A landscape with many valleys, sampled at points; each row gives a point and its height.
A ball rolls from a point to the lowest of its 2 nearest points, and stops where none of them is lower. Distance is the straight distance between rows; heights are no part of it.
robov: [ 99 112 132 112 107 152 121  82  64  91 103  74  59  52  96 149 153 119
 103 158 110 136]  h=24.1
Mizem: [124 107 145 155 117 133 107 120 112 117 146 127  81  95 167 125 161 115
 115 215 110 138]  h=10.7
zin: [131 141 126 139 112 123 109 138 174 110 127 137 205  78 156 150 160 118
 127 166 197 139]  h=69.8
fitu: [153 158 146 133 139 107 119 191 168 159  90 151 192 156 140 136 157 158
 114 133 137 125]  h=67.2
surod: [125 113 132 116 168  84 160 140 147 147 120 167 178 180  94  96 101 170
 132  87 109 123]  h=30.7
lop: [119 144 120 133 132 116 162 141 105 121 121 156  56 213 116 116  38 130
 121  53 104 129]  h=20.5
munut: [134 181 119 127 140 113 144 165 135 164 117 139 147 205 114 100 129 168
 115  47 156 106]  h=17.7
vosu: [128 138 112 127 124 104 178 139 146 116 153 155 146 183 111  90 129 145
 121 109 139 123]  h=13.1
Zovik: [123  65 175 125 113 130 119 102 132 125  84 134 127 110 101 122 105 137
 162 172  67 125]  h=56.0
kavif: [127 100  97  91  96 144 207 118 115  84 154  97  65 112  68 121 102 119
 132 128  99 150]  h=32.7
bunar: [ 89  76 166 153 134 126  74  94 102 100 112 128 122  20 157 146 123 128
 108 175 101 106]  h=40.1
Suzim: [125 155 138 125 156 118 118 156 146 157 105 140 162 198 120 118 131 158
 138  69 150 106]  h=14.3
vib: [136 144 153 152 143 147  83 138 113 161 115 102  72 185 164 135 128 123
 141 140 117 119]  h=55.0
veb: [101  78 169 156 130 115  86 117 108 123  95 141 133  35 164 130 122 138
 105 186  76 125]  h=44.8
razi: [119 119 121 123 117 132 125 122 167  96 139 129 205 100 129 156 152 128
 156 158 207 135]  h=67.6
fovud: [133 165 131 157 141 124  73 143 126 155 126 130 184  84 162 151 168 110
  80 124 133 114]  h=64.8
megaf: [140  86 109  73 126 126 166 122 128 116 103 101 133  42  79 138 150 142
 111 152  96 160]  h=17.0
Vobek: [125 104 126 102 101 150 148 100  80 110 103  84  65  63  81 123 149 123
 113 170  94 149]  h=18.4
ruz: [138  79 144 116 115 113 128 127 153 118  93 134 175  52 112 149 133 122
 120 169  87 160]  h=32.6
rafof: [131 103 171 113 154 122  99 134 151 167  89 125  99 178 137 137 119 138
 122 134  91 130]  h=45.1
nagul: [ 85  97 147 137 134 132  90  95  86 113 119 103 121   4 131 150 150 123
  95 165 114 120]  h=34.8
bolan: [117 168 120 165 118 153 125 109 144 116 160 139 133 184 150 109 122 148
 183 102 192  74]  h=34.3
zik: [123 170  83 132 123 102 175 137  91 117 130 177  83 186 122 107  48 132
 116  22 113 127]  h=17.3
nur: [123 147  74  85 109 117 182 123 132  84 167 119 122 141  87 117 124 123
 122  79 173 123]  h=1.4
Laf: [109 152 133 136 142 103 154 155 152 119 117 161  75 240 140 103  96 177
 110  73 165 112]  h=22.7
nibun: [154 132 129 117 148 119 123 151 123 185  96 119 144 151 115 130 135 135
  98 104  81 143]  h=74.5
zufi: [132 102 122  88 121 130 153 121 107 113 120  98  95  56  81 149 166 130
 102 160  96 152]  h=10.8
simap: [140 157 122 155 106 169  96 113 114 129 164 118 109 141 149 127 144  98
 169 160 167 116]  h=21.1
seso: [145 173 126 133 131 119 100 145 122 172 122 125 171 113 143 139 175 108
  86 121 128 125]  h=65.6
tif: [123 158  80 111 110  98 192 130 141  94 179 161 155 155 101  93 137 152
 127  82 171 118]  h=7.5
nozi: [ 99  80 130 148 137 130  78 103 133  86 141 131 149  18 164 166 139 119
 132 199 159 150]  h=41.3
fevu: [132 128 157 137 140 123 110 137  86 164 107 111 101  93 150 133 155 125
  67 124  64 127]  h=48.0
Sir: [120 113 147 140 132 143  72  84 121 143 103 122 152  66 141 150 131 107
 132 147 102 111]  h=64.5
dofur: [150  96 137 104 128 112 189 154 135 166 117 140 107 152  91  95 108 159
 125 130  51 150]  h=29.9
koni: [111  78 167 144 118 100  90 139 146 116  86 156 160  60 180 131 121 139
 102 189  77 147]  h=50.1
das: [130 136 132 145 114 164  92  89 100 140 144 107  89 120 139 135 136  96
 148 145 120 128]  h=34.5
Retu: [129  74 176 123 138 127 105 126 129 145 101 135 113 153 129 123 117 141
 144 170  70 125]  h=50.6
bivi: [122 141 146 158 143 119  74 129 131 127 127 134 181  57 181 152 153 115
  83 142 125 121]  h=63.7
ked: [127 149 135 144 112 145 125 117 151 122 153 135 157 172 128 114 130 126
 167 134 172  93]  h=39.4
Madut: [120 141  95 105 109 154 132 115 103  96 163  79  97 105 107 153 137  81
 154 130 178 148]  h=17.2
teza: [125  85 167 134 127 140  92  76 105 125  98 118 118  87 118 128 127 119
 147 163  80 111]  h=60.7
solad: [156 139 120 116 123 105 186 172 162 139 148 146 171 164 110  97 151 157
 116 129 126 134]  h=18.1
Mobo: [130 132 156 151 128 160  82 101  79 149 105  98  67 117 152 140 125 100
 123 142  86 117]  h=42.2
kom: [111 119  92  90 114 152 134  98  91  98 130  69  81  83  94 172 143  94
 137 105 141 166]  h=25.1
Ner: [129  92 140 178 134 154  74  91 136 119 143 137 144  92 164 135 128 109
 172 193 153 118]  h=54.4
gosir: [118 147 131 156 118 122 157 141 120 102 141 157  56 225 136 114  56 130
 138  89 126 115]  h=24.5
ser: [141 107 150 103 153 118 162 136 124 160 104 131 106 178  97 109  90 152
 127  95  69 134]  h=34.7
ruku: [120 105 143 111 132 113 143 120 135 154 115 127 146 149  94 108 100 123
 148 111  84 128]  h=39.1
Dalin: [132  99 125  87 159  86 174 121 154 138 124 169 187 148  82  95  84 159
 132  81  91 135]  h=33.3
Sugev: [124 140 152 139 167 125  87 146 170 151  91 162 183 184 141 127 115 166
 145  98 161  95]  h=6.0
bibop: [115  86 119  98 131 119 113 106 159 101 115 118 180  40 124 180 124 110
 148 155 172 166]  h=58.6
Gosu: [153  83 122  83 131 117 161 127 146 131  95 131 162  72  81 125 127 146
 112 156  76 159]  h=23.8
zosi: [140 128 130 128 112 112 106 145 175 124 108 148 215  65 149 142 139 111
 112 156 150 145]  h=71.6
rara: [ 92 101 128 109 132 151  97  78  77  99 103  86  94  37 113 165 151 120
 117 151 124 131]  h=28.8
mun: [125 123 165 138 134 138  96 126  79 160  94 101  71 113 147 130 141 118
  95 145  62 128]  h=45.8
bato: [111  73 143 152 128 136  88 100 136 101 139 144 136  65 164 143 145 121
 144 215 149 137]  h=52.9
buf: [100 100 125 100 138 122 107 101 132 106 124 103 168  37 125 177 154 107
 118 152 152 160]  h=53.9
vefo: [125 151  52  72 116 115 194 130 116  78 176 111 109 134  93 139 101 119
 127  55 164 145]  h=5.8
feri: [130  86 114  93 114 119 210 106 123 102 146 122  88 118  68  96  97 149
 133 121  76 146]  h=35.9
kan: [132  80 171 140 125 112  83 152 155 135 100 150 143 105 176 126 130 138
 131 194  88 147]  h=50.7
tipuv: [162 175 125 156 101 139 147 184 142 143 146 126 132 164 154 126 180 134
 110 147 154 119]  h=24.7
dese: [161 173 116 130 116 133 154 185 125 171 127 120  93 194 125 111 131 130
 107  97 114 139]  h=30.0
pegu: [107 172 117 154 130 144 124 113 132 109 146 144 126 199 141 104 101 144
 170  57 180  68]  h=30.6
Metor: [124 113  97  86 107 149 176 117 106  99 131  80  79 100  77 144 130 113
 140 120 121 157]  h=29.6
Gide: [142 197  70 108  97 129 195 170 120 136 163 135 118 163 102 101 126 141
 117  52 155 122]  h=22.3
dife: [128 110 134 101 128 134 135  94 137 138 121 121 166 101  82 123 117 114
 144 115  96 137]  h=43.8
Naze: [144 166 126 175 106 166 110 145 119 131 155 120 103 165 170 120 157 114
 157 165 159 119]  h=7.7
Piz: [117  97 119 111 124 128 120 101 158 101 134 122 195  81 110 158 133 102
 163 144 189 131]  h=64.3
mepa: [136 128 124 186 134 153  81 111 144 116 144 138 165  91 196 142 150 122
 161 188 183 108]  h=44.5
babo: [129 142 128 128 131 142  84  91 129 132 125 115 175  85 122 160 145  90
 139 127 138 121]  h=67.9
legam: [124 100 153 141 130 141 113  95 131 130 141 134 114 164 132 111  97 113
 188 152 123 111]  h=45.2
fas: [125 138 165 161 159 127  60 130 123 160 126 128 127 116 201 142 151 121
  98 161 118 106]  h=60.0
Zot: [137 148  69  99 124 111 225 128  97 120 163 144  94 128  90 102  66 144
 108  45  97 150]  h=13.0
votog: [126 163  96 110 112 156 110 111 108 102 170  83 107 108 133 159 171  87
 143 138 206 138]  h=7.3
Mipag: [123 120 165 173 152 126  54 142 132 150 114 134 166  88 201 147 132 113
 105 157 111 118]  h=61.9
Tudo: [152 162 139 134 147 117  95 161 147 173  96 134 196 143 138 136 156 139
 106 105 145 109]  h=66.5
Lusu: [116 105 120  81 145 130 108  96 107 125  99  93 165  27  95 172 150 108
 109 133 118 148]  h=50.5
fota: [158 117 119 103 121 116 193 158 142 141 141 142 135 145  95  97 135 150
 113 146  88 157]  h=23.7
roto: [122 185  83 143  89 139 170 148 116  74 166 142 100 178 120 112 100 119
 138  60 176 104]  h=25.6
rovor: [104 183 108 158 109 130 153 117 112  96 150 156 107 204 135 104  84 135
 149  56 165  93]  h=27.9
Suti: [117 154 121 118 167  82 161 165 137 131 109 176  89 238 125  99  95 195
  89  63 161 128]  h=25.3
Paro: [144 154 144 159 140 147  83 140 110 163 129 110  96 160 185 135 149 123
 109 152 117 118]  h=57.4
ligo: [123 143 133 139 130 103 153 143 148 119 143 160 117 227 141 102 108 156
 140 102 143 110]  h=18.6
nafu: [135 162  81 121 117  95 194 124 104 116 146 163 106 168 101  93  61 147
  98  37 105 136]  h=15.3
pogaf: [126 128 138 138 121 137 132 110 138 116 154 123 133 161 121 113 113 117
 167 119 132 105]  h=39.3
som: [121  96 126 122 109 136 145 109 119  99 149 112  84  89 125 134 166 116
 124 204 132 156]  h=28.9
rinon: [143 155 139 123 149 133  85 133 122 187  90 116 142 169 118 134 127 119
 121  86 106 119]  h=73.7
sen: [139  98 157 136 123 117 109 141 161 132 128 148 153 116 153 128 140 122
 137 186 113 147]  h=43.6
kolol: [144 130 149 168 134 137  94 139 163 143 118 151 170 164 176 138 135 148
 173 156 171 103]  h=27.1
gilib: [137 136 147 144 119 128 114 139 141 137 136 139 160 127 139 132 156 118
 133 166 138 131]  h=36.4
vone: [139 160 124 121 146 140  99 109 113 165 116 115 150 162 108 120 114 102
 151  73 126 109]  h=72.5
Keni: [ 85  92 122 138 149 132  92 104 102  90 154 105 120  33 163 180 163 117
 113 184 172 148]  h=27.2
muki: [114 127 118 138 105 147 156 108 136  91 174 126  89 165 121 103 109 107
 164 133 144 117]  h=34.2
komar: [110 130 148 120 151 135 133 158 142 146 103 121  53 220 125 116  85 146
 117  94 118 126]  h=37.2
gamu: [125 100 126  90 133 144 122  91 115 128  98  91 146  64  68 135 132 101
 130 110 107 141]  h=47.5
dut: [133 201  59 115  96 124 187 161 112  88 168 145 114 143 104 112 109 124
 119  33 171 117]  h=23.9
vamem: [129  81 168 165 126 143  97 111 115 132 137 132  80 129 177 120 146 124
 147 216 110 128]  h=34.0
gidum: [137 118 156 143 152 120  79 149 161 157  96 143 173 173 149 143 122 146
 155 139 155 111]  h=16.9
baz: [135  92 113  87 133 102 189 110 151 113 150 159 181 120  79 100 110 151
 129 118  93 142]  h=36.7
zamo: [124  94 101  88 138  96 214 106 136 100 157 137 131 131  76  89  98 155
 126 105  87 134]  h=38.3
sol: [157 177 117 130 114 128 151 189 134 161 130 118 135 178 132 115 168 141
 110 116 146 131]  h=27.4
Situd: [128 113 154 116 160 134 111 152 169 165  98 116  77 215 135 131 110 145
 125 132 114 127]  h=41.2
fered: [129 129 153 155 131 150 106 123 125 136 133 119  68 187 157 113  98 115
 174 139 121 107]  h=51.3
Supos: [148 137 140 131 134 102 103 153 152 152  95 142 209  74 138 130 142 117
  93 145 104 146]  h=72.9
Sufeg: [ 91  99 127 125 129 134 119 113  96  96 145 101  87  53 137 171 179 118
 103 194 142 162]  h=11.9
kag: [138 140 133 180 134 151  83 133 151 139 128 153 176 119 187 145 158 139
 169 165 184  99]  h=36.3
mab: [140 129 119 142 117 134 101 123 128 123 162 126 145  98 155 145 180  98
 129 171 168 133]  h=27.0
zuzo: [143 151 135 136 130 134 148 172 118 164 114 110  61 194 130 121  96 115
 115  99  99 140]  h=33.0
faf: [153 125 143 115 144 109 115 155 140 177  97 130 175 112 121 131 140 132
  92 123  77 148]  h=73.9
sorot: [127 147 116 115 133 151  97  87 120 143 127 106 165 113  94 134 135  93
 155  91 146 105]  h=70.5
difez: [119 132 119 110 176  80 170 143 141 144 120 166 129 218 109  92  89 174
 106  66 122 125]  h=28.0
Bekem: [149 167 138 170 110 143 121 160 143 145 144 125 112 186 174 118 165 139
 135 170 158 115]  h=18.5
dode: [115 142 124 152  95 139 168 124 125  91 171 139  68 183 141 103  71 104
 159 114 131 119]  h=29.7
led: [131 144 100 118 118 144 114 131 123 104 156 100 140  88 145 160 187 102
 127 156 196 136]  h=17.4
Teke: [141 183  95 138 110 120 168 173 136 138 136 147 124 190 117 103 130 161
 113  54 155 102]  h=20.1
Mize: [140 152  59  90 114 136 197 130 101 111 170 118  83 112  77 126  87 114
 120  44 119 143]  h=10.0

Where does a ball stop that starts at each point below?
zik: nur
feri: votog
koni: zufi
bolan: Sugev
kan: votog
Ner: Sugev
fovud: pogaf
nibun: Naze

Call two points neighbours if one is among the 2 nearest of the other. Go from one point of each pair to the other, from neighbour to neighbour, staying as low as possible. Name the highest point that can't be avoided.
Sugev / votog: ked
nur / votog: zamo
Mizem / Sufeg: som

Write out the way that a ball takes from each point below.
muki: dode > gosir > lop > zik > nafu > Zot > Mize > vefo > nur
komar: zuzo > dese > sol > tipuv > Bekem > Naze
ked: bolan > pegu > rovor > roto > dut > Gide > Teke > munut > Suzim > Sugev
Tudo: seso > fovud > bivi > Mipag > fas > Paro > vib > fered > legam > pogaf
